Points, in no order, along strands that fork, close into loops and pass close to each other.
In the rows, zero is written as 128.
Two points are linked if the straight distance between their rows is under 122. Some points are linked to none.
J377: [105 117 143 144 158 126 158 121 161 120 109 115  87 107 103 106  98 119
 127 114 112 177 129 125]
J214: [ 98 137 154  90 171 137 123 156 103 104 117 126 128 127  82 133  89 184
 102  99 104 155 155 166]
J548: [ 80  97 104  83 147 111  95 154 152 138 161  65 147 120  93 150 179 130
 137 105 111 116 142 108]
J78: [103 129 148 124 108 170  97 106  88 133  78 182 132 211 115 164 137 116
 105 158 151 114 157 142]
J668: [135 120  99 192  83 156 147 151 143 107  93 158 121 171 146 159 128  84
 151 141 113  61 125 170]
J716: [142  85 136 124 138 176 125 156 130 156 144 115  86  97 164  75 158 136
 193 126 148  81  91  82]
J89: [150 127 167 150 173 152 135 138 171 147 122 138  83 117 153 102 107 138
 145 137 133 159 127 107]
J295: [120 117 102  82 176 100  84 134 110 142 166  51 120 100 103 123 144 132
 162 117 145 148 124  91]
J136: [ 65 163 102  97 162 132  96 118 118 102 121 128 175 176  58 123 146 185
 106 162 175 171 156 180]
J306: [165 125 102  81 141 126 131 117 108 144 159  77 131 124 139 117 134 111
 165 115 122 122 113  81]
J485: [163 132 160 177 167 148 110 118 166 138 174 137 126 103 139  86 112  77
 139 133  66 135 149 163]
J74: [192 167 122 122 102 126 139 159 144 144 144 111  88 107 236 115 149 142
 158 116 134  80  71  92]
J620: [122 150 117  77 116 127 133  98 143 105 131 117 124 138 110 146 122 160
 115 114 177 116 125  99]
J223: [132 165 139 167 155 132 172 181 166 162 165 113 107 111 169 145 147  85
 181 135 138 127 119 132]
J225: [108 123 141 128 146 143 109 160 111 131 138 121 167 132  67 146 173 124
 105 100 105 166 166 203]
J459: [147 153 142 125  55 121 181 120 156 142 131 138 134 106 150 163 140 127
 127  90 148 107 110 134]
J542: [116 107 135 152 113 118 168 110 136 104  73 134 110 139  78 123  71 105
 120 148 118 127 137 149]
J83: [ 67 130  91  85 133 131 124 107  88 145 108 138 205 158  51 111 122 178
 136 126 175 134  99 125]
J319: [134 127 131  48 111 144 137 109  90 137 107 149 125 150 130 155 103 153
 135 120 176  77 126 109]
J595: [109 170 120  85 157 139  83 136  49 116 114 131 146 155  91 149 113 156
  84 114 105 173 159 175]
J755: [158 154 119 126 135 137 106 139 182 125 119 152 137 141 153 166 171 127
 111 150 120 134 169 129]
J912: [157 171 113 216  65 131 120 149 147 119 152 128 114 168 179 106  80  40
 122 159 112  93  99 145]
J420: [148  76 129 124 145 137 103 128 128 145 108  95  89  57 197  96 177 160
 159 114 148 105 123  73]
J887: [ 91  81 152  64 144 106 114 112 147 146 129 103 116  87 115 102 122 170
 138  96 162 143 103  92]
J275: [130 179 155 186  66 142 149 144 135  95 120 190 106 148 110 186  82  91
 102 120 122 116 119 146]
J901: [134 109 124 104 133 106 136 159 120 142 104 100 146 163  79 139 143  79
 151 126 119 153 128 152]
J574: [ 97  99 138  89 135 171  76 139 110 131 107 157 153 161  91  82 110 164
 125 149 140 104 129  83]
J937: [168 174 144 170  89 135 136 164 144  86 141 138  85 159 159 144 103  70
 121 121 122 126 118 156]
J961: [153 119 166 178 176 109  97 162 186 134 209  68  91  65 195 112 147  91
 175 112 102 130 104 129]
J192: [103 131 154 157 113 165 189 125 111 106  93 159 150 157  87 127 118 172
 145 108 158 125 125 128]
J228: [138 143 105 157  55 101 177  96 163 155 104 117  96 112 200 122 146 123
 142 110 125  97  91 148]
J898: [102 118 108  76 173 129 122 157 149 121 153 123 140  96 116 131 181 176
 138 108 136 111 150 120]
J268: [162 114 152 160  97 133 179  84 107 111  68 177 135 153 134 143 118 180
 135 121 122 117 100 108]
J663: [171 127 154 108 107 136 172  78 108 148  86 154  94 124 172 123  76 164
 144 130 131 122  85 104]
J802: [120 119 143 106 179  77 124 194 143  80 191 101 101  87  98 131 132 138
 141 113  86 123 155 123]
J674: [114  87 146 120 110 158 100 168 103 135 139 135 110 126 134  87 119 132
 144 123 123  97 114  75]
J562: [123 106 126 118  94 174  97 109 108 118 106 169 172 169 114  95 135 134
  97 152 127 121 159 137]
J724: [103 143 103 157 117 131  87 128 120  94 115 145 117 153  58 135 119  88
  58 123  95 177 152 177]
J128: [102 128 144 175  97 126 173 102 126  99  69 173 155 162  55 146  82 146
 126 118 130 161 133 176]
J165: [ 81  68 166 114 223  92  83 139 158 100 175  74 133  99  89 135 164 112
 159 129 113 173 162 117]
J712: [180 126 171 140 156 119 110 129 196 150 167 116  96  78 191  86 124 121
 163 122 127 131 121 117]
J438: [ 87 111 111  97 171 136 143 109  95 114 129 126 173 142 100  89 158 198
 152 143 177 155 116 107]
J190: [ 83 103 142  89 185 101 142 138 102 119 168  81 143 120  80 122  81 153
 138  97 113 156 127 154]
J108: [180 157 126 176 114 108 135 133  80  84  85 175 147 170  78 173 119  93
  97 147 119 178 137 190]
J480: [162 160 117 173 136  96 141 163 147 137 211 130 171 122 133 120 113  83
 137 160 109  99 152 145]
J786: [131 136 125 172 201 114 129 194 154 105 168 117 111  72 112 110 117 122
 127 129 100 133 143 128]
J658: [111 115 113  96 123 166 185  90  91 160 134 130 119 128 160 102 191 141
 134  99 159 119 146 120]
J962: [138  94  75 110 100 131 162  90 101 155  96 126 122 130 178 116 190 132
 153 129 165  85 103 106]
J265: [ 51 146 101 116 117 119 131 112 125  94  92 155 156 197  77 161 119 153
  79 158 154 171 152 164]
J565: [127 131 143 115 108 123  91  98 125 171 110 134 118 132 127 148  81  94
 111 114  99  88 124 149]
J851: [150  93 121  91 129  97 123 107 173 131 139  85 111 118 137  93 155 111
 149 136  98 136 101  96]
J439: [149 148 146 167  63 106 162 116 140  83  79 179 130 156 103 206  98 126
  98 131  79 147 125 144]
J388: [120  77 128 127 204 109  85 118 136 159 187  78 152  87 105 129 158  99
 157 153 117 150 131  86]
J250: [145 140 133 202 177 107  93 117 173 139 192  77 117  72 175 108  95  77
 136 146  78 138 132 141]
J888: [121 139 113 130  92 183 155 107 113 146 129 146 131 138 160 114 169 103
  90 133 174 121 142 101]
J19: [101 115 113 103 121 130 154 100 112 169 133 131 185 132  87 110 110 136
 146 106 127 135 118 129]
J6: [128 113 123 114 129 157 111  82 111 142 130 149 149  73 116  89 114 181
 110 100 162  99 123 103]
J29: [155 159 101 125 116 125 132 191 115 164 131 101  97 115 185 130 108 111
 156 121 105  77  85  91]
J454: [107 124 137 111  96 144 142  94 107 118 103 112 155 121 135 128 163 191
  96  57 117 151 115 132]
J376: [160 135 133 131 125 124 121  91 120 136 121 115  92 114 174 118  65 120
 123  97 109 106 113 125]
J105: [ 98 105 124  78 187 124 115 147 110 115 161 136 186 133 104 117 162 223
 144 140 143 131 170 136]
J437: [193 158 127 167 103 116 124 124 155 110 131 163 131 134 192 124 105 114
 117 195 122 109 130 112]
J308: [ 99 126 133 134 124 171 135 122 118 141 142  97 139 106 113 115 163 133
  97  76 124 153 152 157]
J726: [144 110 117 101 143 127 104 109 183 158  93 131 115 148 138 118 161 120
 130 165 130 132 125 127]
J325: [152 175 131 144 126 116 132 119  61 118 107 156 130 141 132 186  99  95
  78 130 114 163 128 153]
J869: [165 159 127 137 114 118 149 113 128 117  80 139 140 130 151 184 165 167
 104 135 146 146 143 129]
J380: [ 97 118 176 112 173  98 107 135 145 105 213  90 127  83 112 129 146 128
 119 104 123 164 174 111]
J612: [115 149 129  91 108 107 146  82  89 128  84 142 148 133 133 149 150 190
  90 121 139 182 118 130]
J510: [147 164 127 174 108 103 100 133 147 108 153 108 111 128 168  93  62  77
 111 187 118 113 147 133]
J203: [139 131  97 119 130 132 123 156 154 147 182 114  48 110 252  92 148 141
 185 133 153  46  54  86]
J45: [113 155 141 122 144 140  97 133  66 113 116 176 131 158  99 155 128  88
  56 135 104 195 169 171]
J938: [149  89  93 126  83  95 159  95 171 155 101 129  95  87 190  86 169 139
 171 142 150  88  73 111]
J91: [103 147 111 120  69 122 154 130  98 138 133 143 142 141 141 164 126  88
  92 155 159 123 142 117]
J517: [143  97 101 135 171 147 102 105 123 149 148 112 155  94 123  93 170 101
 142 172 140 142 139  92]
J271: [155 139 116 153 130 133 115 111 118 163 170 133 174 115 133 122 124  85
 116 169 119 102 139 105]
J923: [150 115 131 180 102 154 152 118 121 143 104 123  86 140 138 118  85 110
 150 103 136  93 102 133]
J908: [152 140 119 177 104 108 128 104  80  64  94 189 165 173  67 201 123 135
  84 115  74 144 136 160]
J781: [123  82 147 112 105 125 159 116 120 144  78 135 170 176  93 128 122 126
 152 124 101 167  95 134]
J30: [ 77 115 140 111 105 102 116 107 136 100 116 156 151 153  63 121 109 138
  60 136  98 169 148 174]
J617: [142 123 110 186 163 104  88 197 151 118 123  97  94  84 170 115 124 130
 144 165 110 110 151 112]
J396: [137 124 129 103  88 160 116 132  99 127  81 168 125 182 100 171  91 113
 144 132 150  96 121 120]
J541: [102 137 130  84  77  96 173 130 166 136 143 105 112 102 123 144 136 137
 131 109 193 122 124 112]
J41: [136 158 103 135 139 119  96 208 146 144 119 111  92 121 166 146 134 104
 132 150 141  87 136 131]

A tip is a point with one link. Name the tips that can be reached along the links from each point below, in the order of the rows.
J268 | J485, J565, J923
J548 | J225, J901, J480, J203
J439 | J136, J190, J437
J396 | J420, J91

A fork is a point with three links, a tip a point with one. Leave the first point through the second and follow the links. Name the first fork or tip that comes.
J938, J228 | J420
J388, J165 | J203
J562, J78 | J91
J203, J74 | J388
J437, J510 | J45
J485, J250 | J376
J225, J308 | J295
J295, J306 | J225
J663, J268 | J485
